Each row is a point on a landscape with many valleys, with its height.
From any point a ball takes the steepest step (drop divided by distance) to one of its 2 nearest points. It stops when none of these is lower. Distance is the straight distance between rows; heights are no part of it.
gega: [-11   6 -11  -8  25   3  27  -1 -19  13 -21  -7 -14   3 -19  -6 -18  26
 -11  -4]  height 2.45
dofa: [ 15  33  -2  -4  21  12   2   6   4  52   4  12   7   0  13  30  23  41
  -1 -21]  height 2.02
Reg: [ 18  11  10 -39 -29   2 -17   0  37   1  11   7 -28  -8   9  -2  -1  -1
   1   4]  height 4.72
ded: [ 25  30 -17   5 -28  35 -22 -25  15   6   9  23  10  -2  -3  -4  14  -5
 -13  -9]  height 8.00
mup: [ 10 -13  -4 -16  -2 -18  34 -13  -5 -28   2 -17  -7  21 -36   5  -9 -12
 -22   8]  height 8.15
Togig: [  3  22 -34  18  11  30   1 -17 -34  -7  23  14  21   1  -5 -23  -3   3
 -22  -5]  height 7.13
Mivi: [ 15  27 -38  23 -12  45  -8   9 -17  -6  14  22  17   1   7  23  39 -19
   7 -16]  height 2.46
dov: [ -5  34 -34 -16   9  44 -20 -25  10  35  15 -30  -7  -3  -9 -14  -9  25
 -25 -11]  height 2.05
gelip: [ 11   3  -5  17  -5  -7   5 -31  -5  -6  -6  26  45  27  -1  -4   3  -1
 -29  -4]  height 7.62
lakep: [ 13  -9  44  -7   4 -10  16  13  12  24  -2  24 -15  20  27   4  -8  23
  10  -8]  height 3.58
Giv: [  4 -34   2  36   2   5   4 -23 -25  -6  -1  -4  22  19 -21 -18   1 -37
 -32 -12]  height 3.09
Lut: [ 10  -6   2  25   5  22  15  32  -1  -9   2   0 -12   0   9  20  29 -15
  26  16]  height 8.81
Pib: [ 24  10 -11  46 -16  37 -18  24   7 -23   2  19  13   9  13  20  46 -24
  16  -7]  height 2.72
Pobi: [  6  17  20 -18   1 -13 -12  26  37 -15  12  28   1  11  37   4   0  20
  -3  13]  height 4.80
Taso: [ -3   3  17  16 -20 -11 -10  16 -14 -29  -7  10  -5 -33  -7 -17   1 -28
  31  16]  height 3.83
vem: [ 23  14   8 -29 -31   5  -4 -16  31  18  -4  19 -16  12  10   8  -1   0
  -7 -11]  height 4.39
vimi: [-24   2 -51  12  21  52 -10 -29 -29  19  14 -27   8  -8 -18 -21 -21   7
 -27 -26]  height 2.71
firor: [  3  42   8 -22  15  29 -10  32  17  31  24   7 -31 -26  13   6  15  20
   8  -1]  height 5.88
fosa: [-31  -1 -52  20  16  37  -8 -38 -51 -12  27 -19   7 -18 -13 -28 -21 -12
 -27 -15]  height 3.08
lev: [  5 -27  -3  -2  19 -34  42  -3 -18  -6 -20 -10  26  41 -24   9 -13  20
 -22   1]  height 7.66
nus: [  8   4  25 -18  29 -32  14   0  33  36  -3  13  -1  22  49  27  -6  70
  -9 -25]  height 8.20
fale: [-16  20 -34   6  18  53  -8 -21 -18  36  20 -20  -2   2  -3 -12  -5  19
 -30 -23]  height 2.39
ranod: [ 15 -25  10  40  -7   7   2  -6  -5 -14  12  -1   9  17   2 -14  10 -32
 -13   1]  height 3.46
Tukam: [-20 -10  35 -44  11 -24 -21  16  42  16   4  21  -5   7  49   7 -18  38
  -8  -6]  height 8.89
Vegek: [  3 -12  -6  43  -4  34   4   1 -26 -31  19   7   3  -8  -3 -22   7 -36
 -12   1]  height 3.81
tobid: [ 10  -2   7  26  22  32  13   8 -15  25  15  13 -19   9  12 -17   1  16
 -15 -12]  height 2.65
luz: [  2 -20   0  -5   2 -39  28 -15  -4  -5 -28   0  41  26 -29  20  -2   4
  -4  14]  height 7.37
Semam: [-23 -23  16 -39   9 -38  11  25  24   0  -3 -22  -8   5  28  19 -11   7
  27  32]  height 5.84
Lun: [ -8   0  23 -29  20 -18 -12   7  43  39  -2   9   8  14  48  23   2  42
  -8  -8]  height 8.58
Golu: [ -9  11 -20  21 -24  37 -31 -19 -18   8  -2  11   1 -29  -2  -3  13 -34
   8 -12]  height 6.16
giz: [  8  43  -5   9  -6  13 -20  15  -3 -10   4  38  15  -9  11   3  17   9
  14  -1]  height 3.84
git: [ 12   8 -12  10 -27  13 -17 -28   9  -7  -8  29  29   5  -3  -5  14 -16
 -10  -4]  height 7.85
Bev: [  9 -25  -5  29   1   6  26   1 -46  -2 -26  22  15   8 -11  12  24 -36
   9 -15]  height 5.06
Fekof: [-10 -10   8 -27  14 -36  -1  -2  21  14 -14   2   2  22  11 -15 -34  40
 -20  -2]  height 7.07
sugov: [ -1  33 -31  -7 -14  37  -9  -2  15  24  10 -13  -1 -12   0  26  30  -8
  14  -3]  height 1.95
buti: [ 12  38   8  -4  -1   0 -18  21  13  -6   7  48  12  -1  27   4   8  29
   3   2]  height 4.25
fova: [ 16  -8  21  11   1  10  22   5   1   7  -2   9 -18  16   2  -4  -6   1
   2  -4]  height 3.07
Nabi: [-15  16 -41  18   0  48 -31 -15 -43  20   3  27  23 -28  -7  -2  18 -29
   2 -32]  height 6.33
Fisas: [ 12  -5  26 -18 -19  -5   5  43  16 -14   3  14 -31   4  27  13   2   5
  37  11]  height 5.11
Sem: [  2  12 -10  -4   3   6  22  17  11 -29  21 -23 -32 -10   9  -7   1   6
   3  26]  height 8.52
ped: [  1 -31  23   4  18 -29   7  -2   0 -12  -2 -14   7  23  -9 -24 -27   8
 -23  14]  height 6.29
reses: [  1  17 -10 -27  25 -20  12  -8  12   6 -13   9  18  30   5   1 -22  56
 -33 -11]  height 7.47
nusod: [-10 -23  26 -18  12 -53   6  13  13 -32   6  -3  10  16  -1 -19 -29   8
 -11  28]  height 5.83
ludim: [ -2 -31   4  19  -1 -12  28  11 -27 -26  -3 -14  -7  14 -38  14  14 -50
  13   6]  height 4.56
tal: [  1  -6   0 -32 -38 -24  -7  -3  33 -21 -12  -8   1   1   1  22   9 -17
  36  21]  height 3.12
Vib: [  9   1   2  31   2  21  19  31   4 -25  15 -16 -26 -17  16  -7  19 -14
  14  24]  height 8.69
Tas: [-21 -29  18 -40  -1 -35 -11   4  44 -17   6 -27 -18  21  22  -5 -36  19
 -23  12]  height 6.84
vum: [  8  34 -27 -25  -4  29 -16 -13  23  42  14  -7  -3  -6   3  11  16  14
 -12  -7]  height 1.58
Voba: [ 20   3  30  -7 -12 -17   4   1  17  24 -10  36   6  13  28  16   3  22
  21 -12]  height 4.10
Kedak: [-15  12  12  -6   0  12 -29  -1  19  32 -12  -5 -10 -37   5 -14  -4   3
  14   6]  height 6.31
Vefil: [ 14   1   9  41 -21  28 -28   3 -23   4 -15  47  18  -7   1  -4  21 -25
  16 -32]  height 5.48
Gaf: [ 13  11   7  50   0  17  -6  31  -6 -19 -13  41  24  20  17  19  36  -8
  16  -2]  height 3.01
lalik: [-15 -13 -12  16  -3  22 -17 -28 -13  15 -11  -4   7 -19 -11 -23  -5 -22
  -6  -8]  height 5.93
pigik: [-16  39 -34  12  15  42 -33  -8 -33  29  11  20  31 -33  -9  -6  18  -2
   5 -17]  height 6.49
dopu: [ 14  -1  -1  36  24  40  15   8 -33  35   5  24   0  -1  10   3  18   4
   2 -33]  height 2.24
nanar: [ -9 -24 -15  26  11   0  15 -22 -34 -16  -2 -29   1   1 -35 -20  -9 -35
 -29   0]  height 2.66
pufer: [ -7 -19  23   7  20 -25  -1 -11  11  13 -11 -12  21  26   6 -28 -27  31
 -20   5]  height 6.65
falog: [-15 -11 -50  14   6  27   4 -29 -40 -29  10 -16   9 -14 -22 -22  -6 -32
 -27  -5]  height 3.14
big: [ -3  30  -2 -23   7  -9 -23   8  41  -3  18   9   2  -1  29 -12  -9  18
 -22  22]  height 5.28
Zad: [ -7  19  12 -33 -12   5 -15   8  39 -10  17 -11 -49 -33  25 -10  -9   6
   9   6]  height 5.10
lopi: [ -4  20  -3   6  11   1   6  -4 -25   3  -8  13 -12 -21 -18 -24 -12   7
  -4   6]  height 2.91
refen: [ -4   4  -2  17   3  -5   4   7 -29 -20 -11  10  -1 -34 -17 -28 -10 -17
  14   2]  height 3.35
fetu: [  9   1  18  -4  -2 -25  -1 -15   4  16 -22  42  26  11  13   8  -1  25
   6  -8]  height 4.63
muru: [  5 -19   0   9  17  -2  37 -18 -22  26 -28   8  15  14  -9  25   8   8
   1 -13]  height 2.33
ger: [  2 -33   0  36  -7   4  20   8 -25 -46   7 -22  -2  -8 -21   0  24 -63
   6   1]  height 4.35
Zulo: [  9 -11  -9  40 -14  14  -8   3 -24 -56  20  -5  -6 -23  -7 -15  19 -47
   6  -2]  height 4.08
reteb: [-16 -28  21 -29 -15 -17  -7   1  26   6   2 -35 -44 -14   7  -7 -18  -6
  13   8]  height 2.57
fifit: [  3  -9 -23  -9  14  -1  28 -14 -11  28 -28 -18   1  17 -16  17 -10  22
 -10 -22]  height 2.79
luv: [ -6 -44  27 -10  -1  -6  10   6  16  19  -2 -25 -35   7   4   1 -13  -8
  17  12]  height 2.09
rima: [ -6  -1 -12 -10 -27  -7  -9   0  15 -21  -4 -28 -10 -30  -5  12  10 -24
  20  22]  height 2.63
bubu: [ -4  10 -22 -11   9  -8  30   8   1 -30   5 -20  -9   9  -9  -3  -1   0
 -14  26]  height 8.34
Mina: [-16 -40   0  -3  16 -33  13   3 -15  -3 -16 -47 -11  11 -39  -2 -23  -6
  -6   7]  height 1.40
fol: [  0 -44  35  25 -13 -34 -15  20   1 -22   1 -11   5   1 -13  -8   3 -32
  32  23]  height 3.31
pum: [  6 -16  24  14 -14 -16  -8 -30   2  23 -24  17  32   6   0   7  11  -4
   8 -11]  height 5.15
vukeg: [-24 -20 -26   3  17 -11  13  -7 -22  -5 -14 -46  -5  -7 -34 -19 -21  -8
 -17   6]  height 2.07
suli: [ -7 -16   8  10  -3 -12  -7 -11   3  11 -19  -3  19  -4  -6 -11  -4 -17
   6  12]  height 5.57
pilal: [  1  -6   3 -37  -8 -23  12  -2  13 -32  11 -22 -43   5  -6 -21 -30   5
 -23   5]  height 2.73
bigoz: [ -6  25 -31  -7 -28  20 -20  -3  13 -13  -5 -14  -1 -28  -5  17  29 -23
  25   8]  height 2.26
Zafu: [  9  52  -5  -8  -4  33 -22  30  20  -6  32   4 -27 -28  13   3  20  13
  17   0]  height 5.65
fozof: [  7 -37  14 -17  -9 -59   9 -21  -3  13 -22  -2  27  28 -36  20  -8   1
   7   0]  height 7.03
ropov: [  6  44  -1  11  37  33   0  10  -3  45  20   9  18  -7   9  16  32  30
  -1 -14]  height 2.49
Mip: [-25  49 -28   9  22  36 -33  -1 -24  22  30  -2  17 -49  -7 -16   1  12
   0  -3]  height 6.68
sofir: [-17  22 -30  20  15  30 -16  -5 -18  -7  22  -4  13 -37   1 -33   1   7
 -11   6]  height 6.90
lidil: [ 15  18   9  -7  25 -15  21 -11  18  30  -7  13  13  28  27  12  -6  66
 -28 -25]  height 7.82
Ribuk: [ -8  16 -19 -17   2  18 -10 -16  12   8   9 -30 -19  -7  -2 -21 -19  14
 -23   5]  height 2.48
bavir: [  3 -20  13 -17 -15 -18  10  -5  21 -21  14 -46 -34  -8 -13 -12 -22 -17
  -6  19]  height 3.10
tuse: [ 11  11  27   3 -36  -6 -17  35  12 -35   5   9 -26 -14  23  11  14  -6
  46   8]  height 4.66
selu: [ -8  -9  21 -40  -1 -23  14  34  18  -6   2   0 -33  -1  25  28  -8  10
  29  20]  height 5.49
Potuv: [ 12  21  -2  28   5   8   8  21 -29 -12 -12  35  13  -2   5   3  22   4
  10  -1]  height 3.40
geka: [ 12 -10  -9  -7  16 -23  30  -4 -25 -18 -14 -24   5  34 -41  -8 -27  21
 -29  -2]  height 7.91
begob: [  5  49 -32   5  -2  55 -21   6  -1  13  23   2   7 -23   0  24  38 -11
   7  -1]  height 2.18
sezog: [-10  -5 -14 -31   0 -12   4 -18   9 -20  -4 -28 -23   8 -16 -25 -33  15
 -25  -3]  height 2.25
rinik: [-14 -44  25  -5   9 -53  11   7   0  -9   8 -50 -14   9 -31  -3 -15 -19
   8  24]  height 2.12
Dezis: [ 15 -12   6  30 -25  21   0   6 -23   0 -13  30   4  -7  -7  13  19 -35
  22 -28]  height 5.30
tifu: [  7   6 -13  23  15  22  20 -10 -28  31 -15  23  12   1   4  21  18   5
  -2 -31]  height 1.88
Lebe: [  2 -11  11 -33 -30 -36  -3 -15  19 -11  -7  -7  -1  12 -19  17  -6 -21
  12  15]  height 3.52
zudev: [ 13  21   0  14  20   7  14 -21 -17  53 -13  24  14   1   3  21  10  35
  -7 -36]  height 1.36
keba: [ -5  15 -29  10   6   7   1 -29 -23 -11  -6  13  39   8 -15 -22 -17  -2
 -30   1]  height 7.35
Nanu: [-16 -50  20   1 -12 -43   3   8   0 -13  -5 -37 -11  -7 -19   4  -6 -33
  25  25]  height 2.69
Div: [ -2 -22   1  27  -1 -12  13   9 -21 -21 -20  14  22   8 -21  10  20 -38
  20   9]  height 4.82
Gose: [ -7 -40  17 -39  -4 -59  18  -4   3  16 -26 -24  15  36 -16  32 -26  11
  12  -2]  height 6.62
mota: [-23 -34  31 -50   5 -68  -6  10  18 -29   8 -19 -14  19  11  -3 -45  10
  -5  15]  height 6.41
nuzoz: [  2   6  17  21 -34  -9 -29  17  -2 -53  -9  -1 -10 -30  -1  -1  13 -26
  38  12]  height 4.20
nam: [ -7  21  19  -2   5  25 -17  10  15  39  11  -3 -26 -30  17  -5   8  10
  15  -7]  height 6.09
zagob: [  0  -9  23 -15  -1 -32  -4  15  26 -33  10   7  -1  11  20 -11 -13   7
  -2  27]  height 5.35
Libak: [ 12  -9   6 -23 -34 -20   4 -22  19   5 -11   9   4  25  -1  11 -10  -3
 -10   0]  height 3.96
kanis: [  3  37  11 -15 -12  12 -19  21  16 -23  21   6 -37 -44  19 -10   6   8
  14   1]  height 5.41
Nubu: [-15 -35  21 -37  -1 -44  14   8  18  21 -16 -20   6  28   5  38 -24  11
  25  18]  height 6.28

Where does a ball stop that starts at each point below?
Vefil -> Mina
Vegek -> Mina
firor -> vum
fetu -> zudev
Vib -> gega
reses -> vum
Nubu -> gega
Togig -> zudev
big -> vum
Tas -> vum

Call two points neighbours if one is among the 2 nearest of the other. Go from one point of each pair to the other, from neighbour to neighbour, staying as low as possible. Name the highest point that can't be avoided.
vum, sezog -> Ribuk
zudev, gega -> fifit
luv, dov -> bavir
sezog, Mina -> falog
